A landscape with many peaks, sampled at points; each row gives a point and its height.
From any point a climber takes the steepest step (rise divided by distance) to one of its 4 nearest points. It stops when none of these is higher. Distance is the straight distance between rows; heights are no part of it.
Q_189: [ -1  -8   2  11  23 -46 -38 -16  21  -3  32  -9  -3  17  -1   8   4  -1
  24 -10]  height 3.66
Q_914: [-34 -17 -20  41 -14  -7  -3  14   8  -1  24   1  13  11   3   5  -6  -5
 -11  10]  height 7.49
Q_9: [ 12  12   3 -12 -20  21   6  21  -7   3   8   6 -18 -26 -11   5 -11  20
   1 -29]  height 5.93
Q_419: [-27  -2 -14   1   3  13 -16 -28  -4   3 -37 -15  31  27   2  -4  13 -57
 -20  34]  height 6.78
Q_132: [-18  -8 -17  11  39  -4 -15 -13  -9   9  -8  -5   4  32  -2 -21  -1 -47
   0  15]  height 6.84
Q_919: [ 13  14  23 -14   4 -13  10  -1 -13  18  24   1 -23 -14  -5  14   6  21
  11  -5]  height 4.00
Q_653: [-22 -24 -22  42 -32   5  11  19  10 -12  22   7  -4 -21  -4   3   6   8
  12  -1]  height 5.76
Q_484: [ 20  24   9 -25 -15  35  10  15 -12  -6 -23   8  17 -20 -12  -3 -19   7
 -12  20]  height 4.89
Q_881: [ 14  19  30 -31   8  18  24 -14  -3 -12 -43   1  23   8  14   7  18 -22
  -5  26]  height 4.21
Q_670: [  4  10   0   9 -24  40  30  16   5   6   1   3  15 -28  -5  12 -12  20
  -7  21]  height 2.09
Q_596: [ 24  18  28 -33  -5  30  14  18 -21  12  -2   1 -10 -20  -1   1 -23  16
 -14 -13]  height 4.57
Q_814: [ 20 -11   8  17  34 -50 -24 -17  12  17  36   0 -22  36  18   1  25   0
  21 -18]  height 3.37
Q_757: [ -6   6  -1  -4  14   5  -7 -16   4  10 -32  -2  26  20   5  -8   5 -38
 -12  25]  height 4.27
Q_717: [ 19   7  -2  -3 -28  30   0  25 -14   2   3  -1   2 -51  -9   4 -10  19
  -2  -8]  height 5.38
Q_84: [-18 -16 -21  20  11 -11 -32  -4   6   8   8  -9  18  23  -7  -6  15 -28
 -17  25]  height 5.94
Q_783: [  0  13   9   3  14  -4  12 -21  -1  -3   7  -4   1   8  -2  16  -3  -1
   6 -12]  height 5.27
Q_912: [  7   5   8  10  16 -56  -7   7  12  12  35 -12 -11  12  21   4  20  20
  32 -38]  height 3.22
Q_630: [  1 -19 -11   4 -29   2   1  20   7   2  11   2 -31 -36 -10 -18  -9  36
  -3 -23]  height 6.60
Q_951: [ 21 -10  27 -14  38 -33 -11 -32  14  13  23  -2   1  44  -7   9  12 -11
  23 -14]  height 4.73
Q_145: [ -3  -6  14  12  23 -28  -9  -8   7   1  29 -12  -8  37  -4  11   5  -3
  18 -14]  height 6.71
Q_136: [ -4   0   7  -8  32  11 -17 -22 -20   8 -37  -2  18  34  12 -19  -7 -55
  -8  31]  height 3.93
Q_273: [ 20  21  27 -27  13 -10  22  -3 -12   8  -2  -3 -14  14  -2  18  -6   7
   9  -3]  height 6.80
Q_989: [ 28  -6  18 -34 -24   0  -4  28  -9   3  28  -1 -40 -40 -14 -18 -33  24
 -12 -23]  height 0.15
Q_800: [ 27  37  52 -38  17  19  27  -8 -25  -7 -22  16   0  17   6  -3   3  -5
  -6   3]  height 4.60
Q_996: [  3  13   1  11   4  10   4  -1  -3  -1  14   1 -18 -15  -9  11 -14  10
   3  -4]  height 5.17
Q_221: [-29 -15 -26  25   4 -18 -17  -3   7  -4  12   4  -4  13  -8 -13  -2 -22
   9   3]  height 5.69
Q_687: [-18 -37 -28  18 -38  23   4  16   7 -14  10  17 -15 -51  -8   0   8  12
   5  -7]  height 6.09
Q_130: [  4  23  -2 -11  -2  25  20   3   1 -15 -50  -4  48 -15   5   1  -3  -8
 -18  22]  height 3.99
Q_613: [  8 -12  -3  13 -20 -43   1  -1   1  -7  24   0 -44  19   9   8  15  34
  28 -51]  height 5.55
Q_592: [-18  -8  13 -23  35   2 -21 -29  -6   6 -37  -9  14  32  10  -1   8 -49
   3  18]  height 4.02
Q_934: [  5  21  11 -20 -10   3  20   0  -3   3   2 -14 -23 -21  -6   8 -11  27
  -5 -13]  height 5.37
Q_56: [ -6 -30 -15  31 -17 -23   6  22   3 -20  17  18 -18   0  15   0  16  22
  17 -30]  height 6.61
Q_880: [-20  -5 -30  10  17  13 -33 -21   8  24   3  -9  19  20 -16 -20  17 -25
 -10  36]  height 5.15
Q_190: [-11  13 -11   0  -1  21   7   5   7 -11 -40  -3  36  -3   8 -10   1 -33
  -5  35]  height 3.16
Q_949: [ 26  21  34 -32  45   6  22 -19 -14   6 -17   7   8  18  16  14   0 -19
  10  10]  height 3.96
Q_126: [-15   2 -28   0   6  20 -28 -10  -6  16 -41 -13  31  27  -6 -24  39 -49
  -7  29]  height 4.13
Q_872: [ -3 -22  -6   1 -30 -25   7  20   0   8  23   8 -34 -27   3  -4  16  35
  22 -25]  height 6.16
Q_910: [-10  12  18 -20  33 -23   4 -30   0  14  -5  -2   2  16   9  -4  -6 -19
  -1  10]  height 4.08
Q_471: [  4 -22  -1  19   4 -40  -4   0   2 -13  35   0 -14  20  12   8  15  20
  15 -26]  height 4.81
Q_830: [ -6  -1   1   3  13  11  -3 -10  -8  -7 -26   0  24   9  -2   6   0 -20
  -8  17]  height 5.98
Q_890: [  0  -7  -2  14 -11  -1 -10  -4   4   6  20   0  -1   4   6  16  -5  12
   4 -13]  height 5.43
Q_665: [ 45  24  36 -39  -1  21  15  22 -18  -3 -23  17 -18 -22  -9 -10 -17  20
 -12   3]  height 4.65
Q_108: [ 50  17  26 -26 -16  11   1  36 -15  16  25   0 -29 -23  -8 -11 -26  28
 -19 -34]  height 0.08
Q_483: [ 12 -22   9  12 -15 -37  -5  12   1  -9  15   6 -26 -12  -2   1   0  27
  10 -28]  height 6.34
Q_946: [ 32  25  20 -36  -5 -10   4  14 -22  22  15   0 -29 -24 -16  -9 -11  27
  -5 -23]  height 1.36
Q_73: [ 26  27  33 -42   8   2  24  14 -19  -2 -15   5   5  -3 -12   4  -7   1
   2  -1]  height 5.42
Q_259: [ 17  24   8 -20 -23  51  24  16 -11 -13 -37  10  17 -21   4   2  -8   6
  -2  22]  height 4.69
Q_238: [  3   7  -5   9   8 -12  -1   2  15  -5  20  -3   7  14 -13   6   3  14
  -3  -7]  height 7.00
Q_100: [-16  -6 -13   4 -33  17  12   9  -7  -4  12   4  -8 -38  -2   6  -6  36
  18  -2]  height 5.97
Q_658: [-28 -40 -19  48 -12 -29 -20   3  17  -8  21  13   5  -1   8 -12   7 -22
  17  -5]  height 6.08
Q_599: [ -1  20  21 -24  16   4   7  -9 -14 -13 -19   2  18  22   6   9   5  -9
  -6  -7]  height 7.33
Q_928: [-20   5 -13  19 -20  39  20  23  20 -16 -19   3  24 -11   0   5  -1   5
  -7  17]  height 3.19
Q_112: [ -7  -6  -9  -1  -7  22   5  -1   6  -3 -11  -8  19   3  -3  20  -5  -6
  -1  12]  height 6.75
Q_770: [  5   8 -16   4 -21  44  15  13 -11  -7 -17   0   1 -29  -7   5 -21  31
 -16  15]  height 3.38
Q_249: [ 15  16  21 -28  24   4   4 -26  -4 -11 -39  -1  21  26  23  -6  -7 -35
  -1  20]  height 4.50
Q_633: [ -1  -5  11  -5  43 -17 -10 -27   5  22   8  -7   3  34   3  12   5 -41
   2   9]  height 4.07
Q_882: [-48 -27 -42  38  -4 -34 -45  11   4  14  21  -7   4  29  -8 -17   8 -20
  12  16]  height 4.64
Q_286: [  2  10 -11   8 -20  33  17   8  -9 -19 -28   2  25 -17   1   7   1  -2
 -22  28]  height 2.81
Q_995: [  0  14  10  -5  36 -33   3 -16  15   5   9   4  -2  24  -4  11  -1 -13
  10  -6]  height 4.67
Q_823: [ 15  22  -9  -8 -20  52  19  32 -14  -1 -24   5   9 -31  -1  -6 -19  14
 -23   2]  height 4.40
Q_663: [  5 -10  -2  -5 -21   0  10  10   0  -2  22  -6 -28 -33  -2  -3  -5  33
  10 -22]  height 6.37
Q_930: [-12  -9 -16  19  27 -33 -20 -30   9   0   9  -4   0  28   6   5   1 -22
   3  13]  height 4.78
Q_225: [ -1 -29 -13   1 -31  11   1   5   2 -10  16  15 -35 -49  -9 -15  -2  28
  -6 -30]  height 6.57
Q_676: [-25 -28 -15  44  -8 -44 -16  -1  10 -12  15  11  -9 -11   7  -3  -2  -7
  15  -3]  height 6.45
Q_11: [-21 -31 -18  40 -33 -31  -7  16  11 -17  29  11  -6 -20   5  -2  28   6
  14  -8]  height 6.21
Q_852: [-26 -16 -33  17 -42  45  25  11   4  -7  14   9 -14 -60  -6  -6 -11  25
  -1   4]  height 5.33
Q_343: [ 21  -2   4  -3 -13 -23 -15  11  -4   1  17   6 -36  -6   8  -4   9  25
  13 -39]  height 6.04
Q_131: [ 19  17  14 -21  12  16  15  -8  -3   2  -8  -1 -10   2  -4  14  -9  10
  -2   4]  height 5.80
Q_760: [-25 -24 -12  25 -16 -27   3   2  13 -21  12  -3   0  -2   9   2  -4  14
   3  -8]  height 6.96
Q_323: [  5  -1 -12  20 -23  12   9   6   3  -5  10  -5 -14 -25 -21   5  -9  24
  -8  -5]  height 5.59
Q_298: [  2   6   3 -10 -15 -16  -1  -2   2  15  23  -9 -26  -7  -3   6 -14  32
   8 -14]  height 5.57
Q_242: [-21 -13  -8  21  20 -15 -10  -9  12  11   9  -4  15  22 -10   0  -8  -8
  10   8]  height 7.44
Q_358: [-22  -3 -23  18   5  -9 -12   1  16 -11   3  -1  27  16   0   1   1 -23
  -1  14]  height 6.77
Q_818: [-11   5 -14   7  17  23 -25 -31 -10  22 -43  -7  21  25  14 -15  22 -36
  -1  48]  height 7.38
Q_198: [-28  -2 -23  23  -3  25 -10   0  13   4 -14  -9  25   9 -12   2  -2 -26
 -18  32]  height 4.68
Q_597: [ 21  32  27 -33  -4  26  19  11 -14   6 -29  18   6 -18 -19   0 -15  22
 -12 -15]  height 4.95
Q_309: [ -5   7  -4  -8  18   5   0 -18   0  -7 -30  -5  10  22  12  -4   7 -32
 -12  23]  height 5.07
Q_563: [ 15  19  -3  -6   7  24  14  -3   2  -9 -41   0  27  -1  10   6 -11 -14
 -12  30]  height 4.92
Q_651: [ 22  13  15 -25  41 -10   0 -28  -7   6   2  -8  -7  24  -3   3   8 -17
 -12   0]  height 3.76
Q_495: [ 15 -21  12  -4 -44  -8  -2  28  11   4  13  -4 -46 -50   1 -31   1  28
   8 -38]  height 6.76
Q_50: [ 13  -4  13 -21  -5 -15  -7  14 -12   5  23  -2 -44 -10 -10  -3  14  39
  11 -48]  height 5.05
Q_32: [  8   4  22 -24  45   8  -2 -40 -15  17 -38   3  24  35  23   7  -3 -30
  -3   7]  height 4.24
Q_811: [-18 -16 -10  20 -22  28   9  22  15  -2   6   1   4 -31 -14  -3 -10  11
  -7   1]  height 5.32
Q_98: [ 10   0  19 -19  -1 -38  -1   7  -1  -2  34  -1 -31   4   9   9   0  35
  12 -49]  height 7.30
Q_994: [-16 -19   3  18  12 -38 -15  13   6  -6  28   4  -9  17  17  13   2  14
  19 -18]  height 4.48
Q_209: [-19   8 -32  13  -2  15   6 -13  14  -8 -10   3  36   8  -2   0   6 -15
 -13  17]  height 5.56
Q_212: [ -9   1  -6   9  13  -7  -6 -11   1  -5 -10 -12  12  27   0  10  -5  -9
 -13  11]  height 5.13
Q_135: [-18   2 -15   7  -1  -7   7 -13  15  -1   9 -20  29  16  -3   4  -3 -11
   7  18]  height 6.01
Q_909: [-16   8 -19  -1  -4  23 -20   0  11 -12 -29   0  36  18   9  -9  18 -30
 -25  26]  height 1.63
Q_414: [-13 -14 -13  20   9 -23 -15  -7  18   9  13   5   7  17   3  10  -4  13
 -12  12]  height 5.68
Q_553: [ 28  27  26 -27   3  20  28  -8 -17 -12 -27   8  15 -10  -6  -3  -1   4
  -1  13]  height 5.06
Q_815: [-11   3 -18   9  18  10  -4 -16   3  -6 -11  -5  22  31  -1   0  11 -26
 -20  19]  height 4.84
Q_232: [ 21 -24  11  -8 -27  -6 -10  22  -2  11  38  -6 -41 -36   7 -28   6  31
   0 -44]  height 6.41

Where does a climber stop that starts at each point below?
Q_108: Q_495
Q_934: Q_495
Q_770: Q_495
Q_596: Q_495

Call two points neighbours if one is among the 4 nearest of the other. Go from one point of each pair to the other, from neighbour to neighbour, staying as high as possible. Name the lowest point that can't be avoided.
Q_599 and Q_495: Q_830
Q_98 and Q_112: Q_135
Q_914 and Q_98: Q_483
Q_238 and Q_495: Q_414
Q_914 and Q_242: Q_358
